Points, in no order, along strands that fork, close into loops and pass close to each other.
Points whose rows are less than 57 apart are linked; no others are.
q281: [  3 -17  14 -40  -5   0  12 -23  -7   7 -13  -4  10 -27  -1 -11  -8 -23
   8   0  -3  53  21]
q268: [-23   9  14   5 -15  -7 -29 -15  12  -7  -1  14   1 -10 -24 -13  26  -5
   6  24   0 -10  -3]
q907: [-22  24  -2   1   6  19 -29   7  31  16   8   0  -3  19   2   8 -10  -2
  16   8 -15 -10  19]
q976: [  9   8   5  10  35   9  -4   6   2  -1   9   6   7 -19  14  13 -13   7
  20 -22  10  28   3]
q166: [-11  19 -14  18  -9  -7   5   7  23  14  -1  17 -35 -15 -19   3  -4  13
  12   3  14 -37  14]
q73: [  6   0 -18  38   9 -35  10  -4  13  24   3  16 -18  -3  24   0 -16  11
  11   3  12  -6 -38]
q202: [-13  12   2   4   4 -14 -18 -21  15  -3  -7   6   5  14  24   0 -11 -35
 -19  15 -10  -6  -7]
q735: [  5  14 -29   9  16  -7  22  27 -16   2 -20  -8 -20  16  -4  13  -2  32
  -9 -25   3  -9 -12]
q823: [  2 -31  -3 -12 -10  28  -5  15 -21 -20  -6 -18   9  10  -7 -11  20  15
   0 -20  -1  21  -4]
q699: [-17   5   5   2  14  -6  -9 -19  -3  -5  -2  -2  11   6   6   1  -7 -30
 -20  14  -8  11   2]
q164: [ 14   3 -21 -32   0 -12  17  16 -14  -9 -18 -21  -5  26  -7  -3  18   3
 -35  19 -13 -25  -9]
q987: [ 10 -16  -1  -3  26   0  21 -17   2  -8  -5  -5   3  18   9  18 -18   9
 -19  -4   9   3   2]
q178: [  4  28   3   9  18   6  -2  21 -14  -6  20 -18  12 -23  11  -5   5   8
  11   2  -9  37 -14]
q908: [ -6  31  -6  -1 -12  19  -8  10  17   9  -9  11 -22   2 -26  14   7  14
  15   4   2 -29  22]
q22: [  7  -2   2  36   9 -27   7   6  15  23   8  20 -22 -12  18   5 -19  14
  34 -11  19   4 -31]
q844: [ -4  -8 -30   6   1   1  23  36   1 -14  -8   9 -10  28  17 -22  15  16
 -20 -27  12 -19 -19]
q456: [ 13  -8  14  -9 -23   5 -19  -3  -5  -9  13  27  -6 -26  23  14 -12   2
  35 -13  19  17 -10]
q764: [ -6  -9  23 -23 -21  11   5 -44 -10   0  -9 -14  14   8  -3  13 -12 -19
  11   3   6  20  12]
q714: [-30  -8   8 -12  -6  13 -25 -32  -9  -9 -20  -9  -5   4 -22  -1  23   2
  11   8  -3  11   9]
q348: [  1  37  -6  10 -12  -4   0   7  23  15  13   3 -10  -5  17   3  -5   2
  23  31   0 -16 -12]
q172: [ -6 -17  17 -27  -2  -5  -4  -4   0  11 -13  17  14 -24  -1 -13 -12 -32
   4  -7  -4  33  32]
q810: [  3 -22  13  -7   8  12   4 -23  -8 -12   3  -6  14 -16   0  -9   6   2
  -1   0  11  26  11]
q269: [  3  23  -6  17  15  13  -2  34  -1  -4   6  -8 -20   0 -13  15  -6  13
  11 -25   5   4   4]
q552: [ -7  -4  15  -3   8  -1 -25  21  -3  -1  11   0  -3 -12 -32 -20   6 -26
   0 -28  -6  18  22]
q272: [  9 -25  28  -8   1 -13  30 -32  -6   8  -1  -2  -3   5  -1   7 -23 -11
   1 -23  23  24  14]
q769: [-13  16 -29   8   5 -17  22   4  17  23   0  17 -26  -6   2   2 -17  17
  -8  10   5 -41  11]
q873: [  7  -7  15  14   4 -12   7  -1   0   9  17  10  15 -19  14   5 -21 -23
  10   1   6  12  -6]
q949: [ 17 -19  25 -25 -20   8  24 -32   4   2   0  -4  10  -4   0  11 -22 -15
  14 -18  22  18  19]
q849: [ -1  17   1  15  19  -4   5   7 -19  -8   7 -15   4  -7   0   8   4   7
  -4  10  -9  16 -15]
q90: [ -6  11   5  14   9  -1  -1  15  -5   5  23  -1   9 -13  -9  -2   9   0
   4  31 -11   1  -6]
q133: [ -2   9  -7   2   5 -10 -10  30 -11   1   9 -21   5  28 -15  -7  11 -15
 -23   6 -24 -12  -9]
q46: [ 18   3  -9 -10  -8  24  11 -15  15  -1  -6   5  21   5  -5   1   9  11
 -15  27  -1 -29  12]
q66: [ -2 -15  -1  16   4   6   3  47  -8  -6   6   0 -10  20   0  -8   7  10
   2 -45   3   9  -8]
q637: [ -5  15   0   7 -18   0  -4   0  15   8   2  16  -5   7  12  11  -7  -3
   5  30  -7 -31   0]
q678: [ 14 -13   2  12  15   3  25 -23  -1  -5  -4  -9   6   0  -2   2   2  16
  -8  -3  15   9   4]
q744: [ 13   1  -2   2   0  16 -15   0  12   1   9  -7  31  -6 -23 -15  18 -12
 -11   4 -10 -10   3]
q517: [ -1 -27  -7 -23 -24  32   5   8 -14 -16  -7 -27  19  29  10 -11  18   3
  -6 -21  -1  11  -7]
q433: [  4  -7 -27  -1  16   0  15  -7  18  -2 -10   6 -10  11  -6  -4   3  12
 -37   8  -5 -38  18]
q681: [ 10  28   1   9  -7  -2   2  16  11  11  22  -3  -1 -22  -4   6   1   5
  20  21   5  -6 -10]
q354: [  3 -11  21   6 -30 -25 -23 -17  -3  -8   4  19 -10 -34   1 -20   7 -35
  10  -7  16   7  -8]
q211: [-26  11  11  -8   8  21 -38  11  22  11  17  -2   7   9 -10   5  -5 -11
  26  -1 -19   7  14]
q325: [ -3  13 -17 -41   2   4  17   5 -21 -12 -15  -6  -1  16   7  -4  23  21
 -25  33 -16 -24   5]
q633: [ -8  16   3 -10  -2   0 -41  10   3  -9   4  -4   9 -16 -38 -26  21 -18
   3 -21  -5  16   6]
q237: [-22 -15  17 -12  -7  -2 -23 -13   3   5  -5  16  14 -14   6 -10  -6 -30
  14  -5  -7  18  15]
q373: [-14 -11  22  -4 -15   7 -22 -10  -2   5   2  16   3  -4   1  13  -6 -13
  20  13  -3   7   1]
q186: [  8 -24  26  10 -31 -22  -9 -24  -9  -9  -3   9 -16 -15  19 -16  -4 -14
  10 -14  11   7  -1]
q676: [  2   6  -7  -4   0  -9   3  10 -16 -13  -6 -27   8  22 -17 -10  21 -11
 -36  12 -14 -12 -12]
q803: [ -6   1  17   5 -13  -4 -25 -14  10 -12  10  12  -6 -32 -16 -16  14 -20
   9   4  18   9  -3]
q177: [ -9 -15 -12   6  -7  15  18  46  -3  -9  -7   7  -1  29  20  -9  16   9
  -9 -24  13   1 -18]
q58: [-11  11   7  -2   5  11 -26  36   5   6  22 -14  -8  13 -22  -3   5   4
  20  -3 -17   8   6]
q311: [ -8  14  -5   9  14 -12  -7 -16  -4 -12  -8 -21   8  11 -14  -8  10 -28
 -33  -2  -7   0   3]
q757: [ 21 -19 -28   4  22   3  24   4  14 -10  -4  -5  -1  16   1 -11   7  23
 -43   0  -3 -26   6]
q533: [  7  -8  -5  29  14 -29  12  -6   8   8  15   6  14 -11   9  -3 -17 -20
 -16  15   4  -7 -21]
q795: [ 14 -22  10  24 -26 -29  -6 -22  -8  -4  -6   5 -12   7  31  -6 -16 -10
  -7 -12  -8 -14  -9]
q341: [  6  -2   0  14  32  15  -4   3   0 -10   0  11  -8 -15   6   9   1  37
  19 -16  11  24  -2]
q966: [  1 -18  20 -18 -24  13 -21  -5 -10   3   5  18   6 -22  19  22 -11  -8
  38   4   1  16 -10]
q666: [ 10  11 -12 -16  -4   2  31  -3  -6   8  -1  13   2  -7  -5   5   3  21
 -10  28  -2 -38  11]
q435: [  1  19 -15 -17   3   7  17  18 -20   2  -5   3   1   1  -2  -3  17  27
 -11  27  -9 -24  11]
q120: [  8 -16 -34  -2  15  -4  21  27   1  -8 -11   8 -10  25  15 -24  12  32
 -35 -19  -4 -28  -8]
q109: [ 12 -15  17  -7 -42   0  -2 -30  -3  -2 -11  -4   6  16  31  14 -15  -7
   9   9  -2  -8  -9]
q91: [ -5   7 -25  -1  29 -25  18  15  10  22   7   7 -20   4   3  10 -23  11
 -19  16  -8 -27  -2]
q277: [  4  -2  10   1 -31  -7   0 -13   1   0  -8   8   0  14  24  20  -9  -6
   1  26  -1 -23  -9]
q318: [ -2 -11  13 -25 -11  14   4 -28  -9   4  -4 -17  20  20   0  29 -19 -10
  -3  16  -2  11   9]
q594: [  8   6  -6   8  25   0  12   6 -10  -2  -3  14 -12 -14  -6   6  11  51
  18  -1  13   6 -11]
q203: [-10 -22  13 -44 -15  10   6 -40  -6  14 -12 -16  16  -8  -5   1  -8 -21
  20   3  -6  37  18]
q152: [ -1  -4   9  13 -25 -31 -17 -30   3  -6 -11   1   2   7  27 -14  -3 -31
 -14   1  -8 -14  -9]
q886: [ 25  -5  -8  -4  -7  22   6 -16  10  -8   0 -14  33  -2 -10 -11  15  -1
 -18  13   0 -15   8]
q361: [-11   8  -3   2  -6   4 -17  46  -2   0  17 -16   1  25  -6 -20  16  -7
  -3  -5 -25  -4  -5]
q137: [  3   1  14  14  21  -6   0  11   6  14  19  15   5 -18  19  10 -30 -10
  23 -18   2  22  -4]
q997: [-17 -22   2 -27  -5  26 -18 -35 -17 -17 -14 -30   7   2 -23 -16  24   3
   8  -4  -8  30  15]
q692: [ 15   9 -15  18  20  -5  33   5 -10   8 -17   8 -11  -1  -8  19  -4  37
   4  -7  17  -6  -6]
q840: [ -7  11 -12  21  13   0   6  34  -4  -8  -2 -10 -21  16  -7  -4   5  16
 -12 -35  -1   3  -4]
q259: [ -2  30  -1   3  -1  22  -1  17   2   4  -3  -5  -5   2 -16  27   0   8
  11   1  -2 -15  12]
q399: [  7  24   2   7  -2   2 -24  11  16   3  13  -9  16 -13 -31 -19  17 -18
   0  -6  -9  -6   1]
q145: [  0 -14   7  -9   6   5  14 -19   5   0  -8  -3   1  31   2  32 -20  -3
 -12   6   5  -6  14]
q872: [  4   5 -22  32  17 -30  20  -8   8  12   8  11  -1 -12  22   3 -22   1
 -11  15   4  -9 -31]
q921: [ -6 -30  12 -15   0  18  -8 -15 -18 -14  -5 -19   8  -9 -13 -14  14   0
   0 -15  -1  35  15]
q878: [ 32   0  12   8 -23 -15  -8   1  -3  -7   8  19  -4 -34  30  11 -16  -4
  29 -27  19   9 -19]
q843: [-23   4   3  -1  -5  19 -14  -5  -8  -9  -6   7  -6  -3 -19  -1  24  14
   0  20  -4  -3   9]
q407: [  4  16 -38   4  32 -26  25  29  -7  16  -2  -5 -20  12  -6  10 -16  27
 -20 -10  -8 -15 -15]

A fork is a point with three links, a tip a point with one. Leave the first point through the second and follow the links. Name the first fork or tip that comes.
q109 / q277 -> q178
q921 / q997 -> q676
q735 / q692 -> q22
q354 / q803 -> q921
q407 / q91 -> q840
q873 / q137 -> q735
q878 / q456 -> q764
q178 / q849 -> q109
q164 / q325 -> q552
q840 / q66 -> q433

A piece is two or more points that can be reached from each other along the links. Count, over all rows, the pieces, the separate loops (a circle has one, a figure eight two, a Y none), the forks (points with three links) and the tips (points with one).
pieces -> 3
loops -> 1
forks -> 5
tips -> 9

A tip is a point with one link. Name the tips that can be reached along the links from each point below, in the order of the rows.
q164 -> q907, q552, q272, q517, q878
q594 -> q22, q433
q681 -> q178, q109
